A landscape with many valleys, sampled at points; each row gives a point and its height.
A ball rolls from a point to the lowest of its 2 nearest points, and stops where none of them is lower. Distance is the straight distance between rows; heights are no part of it.
besu: [172 137 131 131 144 115 128 148 121 103 140  80  98 123 111 105  98  70
 181 175]  h=570
Remiz: [141  84  87 122  95 120 171 108 152 134 177 156 117 112 149 139 130 185
 105 115]  h=301
Lole: [178 138 128 147 181 112 164  75 109  76  97 165 124 129 122 140 128 139
 119  85]  h=471
sus: [162 153 133 149 208  99 163 112 125  69  94 199 128 122 111 135 125 124
 160  86]  h=548
nepu: [ 95  95  85 170 145 107 106  81  80 168 139 108 147 158  97 171 180 149
  74  85]  h=227
deru: [113 105 115 113  85 131 113 140  93 203 155  91 130 116 133 137  94 129
 145 170]  h=556
Kuzo: [174 138 153 152 116 113 145 116 129 101 124  45 103 158 112 135 100  88
 166 170]  h=617
Dasok: [104 140 131  94 163 136 114 121 120 169  76 150 120 159 114 105 165  80
 106 117]  h=662
zur: [116 109  80  80 128 130 117 145  91 183 130 132  87 150 128  91 143  94
 114 147]  h=600
Zaf: [ 99  95 113 102 114 109 137 133 127 205 115 139 103 173 128  88 153 111
 104 148]  h=634
ritiv: [115 114 104 183 122 141 102  89  69 155 128  65 153 153 111 175 136 129
  73 109]  h=299
Paser: [150 149 130 124 154 131  93 175 138  90 119 126 104 101 114  95 102  77
 168 146]  h=517
sunid: [ 89  97 101 143 165 107  74 126  89 149 131 127 133 141  84 150 220 127
  83  72]  h=168
Tela: [ 89 120 176  92 111 129 182 105 136  74 106 118 119 127 143  98 103  99
 137 139]  h=824
seve: [146 188 157 107 173 152 112 143 126 138  86 184 158 109 150 120 145 130
 139 104]  h=373
vun: [136 127 165 119  81 134 139 127 154  98 158 117 120 107 147 131 122 150
 178 158]  h=543
Sivan: [119 140 143 141 130 145  91 145 110 135 104  83 142 125  98 133 121  96
 145 138]  h=698
foz: [140  91 102 135 128  99 139 114 105 219 130 121  99 166 131 115 151 140
 131 132]  h=668
dev: [114 149 112 135 166 144  73 162  98 157 128 115 132 115  97 121 142 102
 133 108]  h=678
tir: [101 143 137  61 141 138 143 134 137 154  90 180 131 163 145  89 135  92
 113 131]  h=691
sani: [102 117  99 130 108 160  93 103  65 170 123  96 139 147 127 165 120 154
  77 105]  h=364
falif: [150 124 114 155  96 158 138  87  77 176 132 112 153 157 138 161 144 184
  97 109]  h=443
pir: [105  79 134 111  69 101 165 118 179 117 165 156 120 104 137 125 110 183
 122 129]  h=426
mogef: [130 143 109 133 120 149  93 145  86 213 151 144 154 122 159 154 149 170
 163 126]  h=752
pafeg: [146 154 128 179 164 100  92 121 103 167 106  67 130 164 114 189 149 108
 146 123]  h=400
Bil: [175 110  80 122 109 148 125 155 121 146 180 122 125 123 152 142 108 158
 159 124]  h=862
detob: [ 88  92  92 173 168  75  90 139  87 186 165  90 122 129 103 166 138 116
 144 132]  h=469
vuv: [125 168  96 131 140 154  73 182 119 139 144 188 147  87 151 141 162 156
 116  80]  h=265
zezug: [ 53 103 190 109 118  95 190  94 151  77  89  96 118 143 121 127 130  71
 124 165]  h=852
Poko: [106  70 125 140  73 110 142 131 105 211 177  87 141 157 139 120 104 136
 103 163]  h=540
por: [120  98 121 128  86 123 152 106  94 180 124  65 116 188 146 125 111 127
  97 173]  h=470
bepud: [159 178 107 100 156 170 134 191 163 121 145 186 112  98 168 123 131 143
 130 112]  h=460
lera: [108 145 106 104 126 161 134 152 160 102 135 191 139  95 157 133 114 174
  82  84]  h=601
vuve: [ 85  81 118 138  90 126 130 103 144  88 134 115 120 108 112 120  96 133
  77 128]  h=581
manu: [140 167 110 106 148 147  95 201 139 131 143 143 117  96 130 118 121 109
 180 148]  h=465
Pemef: [ 95 121 173 151 166  80 167  98 165  96  90 173 141 134 112 132 129 125
 167 130]  h=825
dek: [157 131  85  93 105 167 143 135 129 127 153 127  98 130 158 114 105 142
 123 138]  h=828
ninan: [146 137 138 110 117 101 118 163 171 169 149 178 118 116 148 124 138 163
 201 147]  h=95
tukeb: [ 85 129 146  73 102 137 129 165 149 110 133 141 118 104 125  88 114  92
 130 157]  h=714
popel: [139 126  98 139 120 136 157 102  89 167  84  70 106 200 127 138 127 104
  96 140]  h=383
buvik: [ 97 147 123  67 101 179 135 148 176 150 121 189 157 110 166 124 113 162
 102 118]  h=658
vit: [104 139 154 122 147 143 130 129 152 112  78 179 172 109 138 129 116 131
 114 110]  h=269
Tudu: [132  91  84 125 117 121 143  97 123 137 143 161 100 128 108 128 141 156
 111 118]  h=128
raku: [ 92 133 196 124  86 128 111 115 171 140  92 109 144 130 125 117 126 117
 130 154]  h=580
fub: [108 146 118 136 140 158 113 159 165  52 134 180 179  56 113 120 124 135
  56  74]  h=404
tadat: [183 184 143 125 179 166 148 130  84 114  70 145 129 141 160  78 135 101
 130 118]  h=522
gir: [ 90 130 185 122 103 143 135 115 140 128  71  73 157 142 106 118 108  84
 102 146]  h=610
neru: [121 123 113 183 187  76  82 134  95 181 121 106 126 155 106 168 183 104
 153 135]  h=435
Tur: [ 78  68 119 116 102 121 148  98 141 138 108 116 110 151 113 114 132 114
  64 141]  h=525
kivo: [ 93 135 140  78  86 146 114 158 129 127 120 105 138 152 130  73 107  72
 109 178]  h=684
rig: [128 145 162  76  99 161 166 118 145 111  95 145 120 139 164  97  95 121
 112 143]  h=782
Nume: [144  90 102 142  91 136 164  87 128  49 149 102 110 111 113 122  87 145
 109 129]  h=649
duz: [134 147  82  81 124 155  95 183 129 185 169 149 115 110 154 111 141 137
 168 133]  h=521
takod: [124 170 116 159 145 128  55 146 108 153 142 163 183 112 134 165 164 176
 127  92]  h=183
dama: [105 155 134 110  81 172 108 157 169 149 135 142 154 112 163 131  98 158
 147 147]  h=703
gupo: [ 87  58 159 174  84  65 174  97 157 136 145 113 125 134 110 140 133 142
  86 149]  h=541
teba: [124 148 126 171  95 143  86 130  99 101 134  59 148 117  98 140  87 121
 115 140]  h=722
Pevu: [124  98 171 144  73  87 175  85 150 114 123  67 107 162 114 150 127 111
 135 177]  h=613
tuv: [127 124 114 179 115 118  97  99 110  76 157  67 171 111  85 162  89 145
 121 130]  h=744
vid: [115 147 116 113 166 139  95 151 123 117 127 210 137 109 131 150 191 156
 101  61]  h=337
pubi: [119  95 121 143 130 107 162  95 131 146  92  85 113 166 112 155 140 108
  71 139]  h=466
Tapoz: [133 124 154 190 118  94 110 108 147  29 152  66 156 103  70 150 109 139
 136 128]  h=764
Pana: [ 77  73 151 102 118  75 190 101 164 117 119 145  96 143 124 100 139 113
 127 158]  h=771
Mav: [130 130 145 155  94 116 126 105 166  72 163 117 147  99 114 154 109 173
 171 128]  h=490
nobog: [112 131 117 193 147  84  92 125 124 137 119  33 164 142  93 192 129  95
 128 141]  h=359
sul: [119 100 160 160 127  70 110 131 157 139 133 124 116 116  82 132 142 140
 177 157]  h=272
Zazot: [113 114 131 186 135  65  85 116 136 131 143  82 141 130  85 174 124 121
 161 166]  h=321
gur: [117 123 103 176 163 113  67 128  97 150 136 160 161 117  94 145 189 152
 109  81]  h=105
vided: [220 145 146  98 146 148 165 126 144  76 159 120 106 119 151 112  95 134
 165 124]  h=726
meze: [ 88  85 173 131  75 106 154 102 171 147 135 143 137 114 121 135 125 168
 105 155]  h=492
loz: [204 149 119 123 163 135 155 111  94 122 125 110  85 157 138 117 122 103
 174 132]  h=790
Luk: [140  98 163 152  81 133 156  90 126 110 150  27 116 161 130 158 100 116
 152 170]  h=652
siv: [154 111 121 177 116 104 129  89 143 114 156 121 140 130  93 161 124 180
 136 129]  h=433
riti: [127 173 115 160 155 171  53 168 132  94 130 136 187  68 113 126 138 140
  86  90]  h=190
Negu: [126 122 153 153 132  95  98 149 159 198 150 142 124 137 118 143 140 135
 184 156]  h=207
Zolu: [133 169 124 152 153 139 105 148 143  68 124 164 161  88 103 130 126 160
 109  93]  h=298
Berar: [209 170 153 123 159 165 175 118 104  60 102 134 131 122 167  90  97 108
 115 123]  h=375
sipar: [164 118  96 131 113 143 133 107  71 193 151 104  99 155 157 130 133 155
 162 151]  h=709
Bov: [109  94 101 150 118  71 117 137  80 210 168  72 133 118 123 151 117 119
 157 164]  h=508
Kebon: [ 52  93 142  82 120  90 162 148 172 115 142 159 120 100 123  91 139 112
 129 155]  h=743
puneb: [ 92 144 137 134 112 164  64 149 150 135 138 137 179  72 107 141 117 139
 107  99]  h=52
fezo: [177 157 153 123 161 119 160 142 162  78 126 154 121 115 126 124 115 121
 187 122]  h=660
Geniz: [177 110  89  76 115 159 178 123 102  91 141 106  97 155 160  77  99 118
 116 134]  h=773
dofib: [163 142 118  97 121 139 134 113  94 173 124 117  78 175 153 129 131 114
 158 150]  h=747
kule: [113 149 139 134  93 160  82 153 117 188 136 136 162 109 150 134 114 162
 169 141]  h=730
suk: [171 170 110  95 188 148 133 162  93 103 109 164  96 134 155  76 158  90
 121 100]  h=590
Geza: [138 114  81 136 151 128 121 107  86 123 138 171  99 130 128 150 179 156
  80  77]  h=273
zofo: [185 174 100 114 161 183 113 194 102 116 146 157 121 112 168 128 149 137
 115 106]  h=518
nuli: [107 157 146 105  98 177 119 125 120 129  78  85 143 160 134  93  88  77
  99 148]  h=648
miliv: [175 190 139 127 152 172  93 164 111 138 116 165 120 135 180 130 168 130
 148  95]  h=451
Sel: [126 137 103  92 131 119 105 164 101 200 144 146 111 142 132 108 160 101
 167 147]  h=563
Nemul: [110 117 163 150  90 130 133  99 160 132 111 102 135 146 143 147 110 153
 122 145]  h=544
lufad: [121  89 144 120 129  97 177 103 156  94 116 170 103 132 123 124 127 124
 156 137]  h=799
kozu: [109 155 109 127 176 162 154 165 163  71 124 189 134  72 146 114 105 124
  61  76]  h=510
zifi: [158 146 179 102  83 150 161 115 152  62 149  94 135 107 153 103  89 125
 164 145]  h=607
kasut: [128 143 115  83 172 142  96 162 107 141  98 168 117 118 134  94 169  96
  96  87]  h=632
losev: [180 125 128 161 126 130 134  70 110 145 123 120 127 156 128 160 117 188
 135 118]  h=354
safu: [137 151  81  90 153 132 137 168 175 109 149 199 105  91 139 122 125 130
 165 112]  h=369
ludu: [ 77 154 161 135 133 151  75 135 172 140  84 152 186  96 107 128 135 129
 100  97]  h=159
zedo: [188 140  99 160 160 130 125  88  79  94 132 156 116 149 126 145 170 159
 107  80]  h=365
Gali: [110 141 113  61 110 138 162 138 132 132 108 160 124 176 177  70 107 115
 123 163]  h=733
Sida: [175 153 192 117 128 162 193 112 146  37 125 115 144 105 158  99  80 116
 124 129]  h=550
tovim: [166 100 103 120 123 134 162 100 103  74 139  87  85 144 118 106 103 113
 114 128]  h=712
vutip: [114  72 159 176 109  48 161 107 165 148 135  75 115 144 108 170 147 114
 122 165]  h=577
liv: [136 152 113 128 179 144  75 173  94 128 129 147 122 108 110 117 172 101
 108  57]  h=657
rabir: [137 134 146 133 193  96 154 137 173  46 130 183 123  92 117 122 113 125
 183 103]  h=612
fatid: [ 83 100 185 135 140  87 187  71 152 105  66 131 130 158 110 141 121 105
 122 138]  h=846
Tus: [149 126 119  84 122 122 156 163 185 119 176 164 102 104 145 110 129 143
 203 140]  h=241

Where does a ball stop that starts at each point below?
tukeb | Tudu
Luk | Tudu
dofib | manu
kule | puneb
dek | popel
deru | ninan
fezo | Tudu

Call two points neighbours if one is among the 2 nearest of the other. Go from one point of each pair to the other, from neighbour to neighbour, staying as low as possible. Name the highest point that can't be avoided.
gur and losev | falif
Berar and losev | zifi
popel and puneb | deru
Tudu and manu | Luk
ninan and puneb | zofo
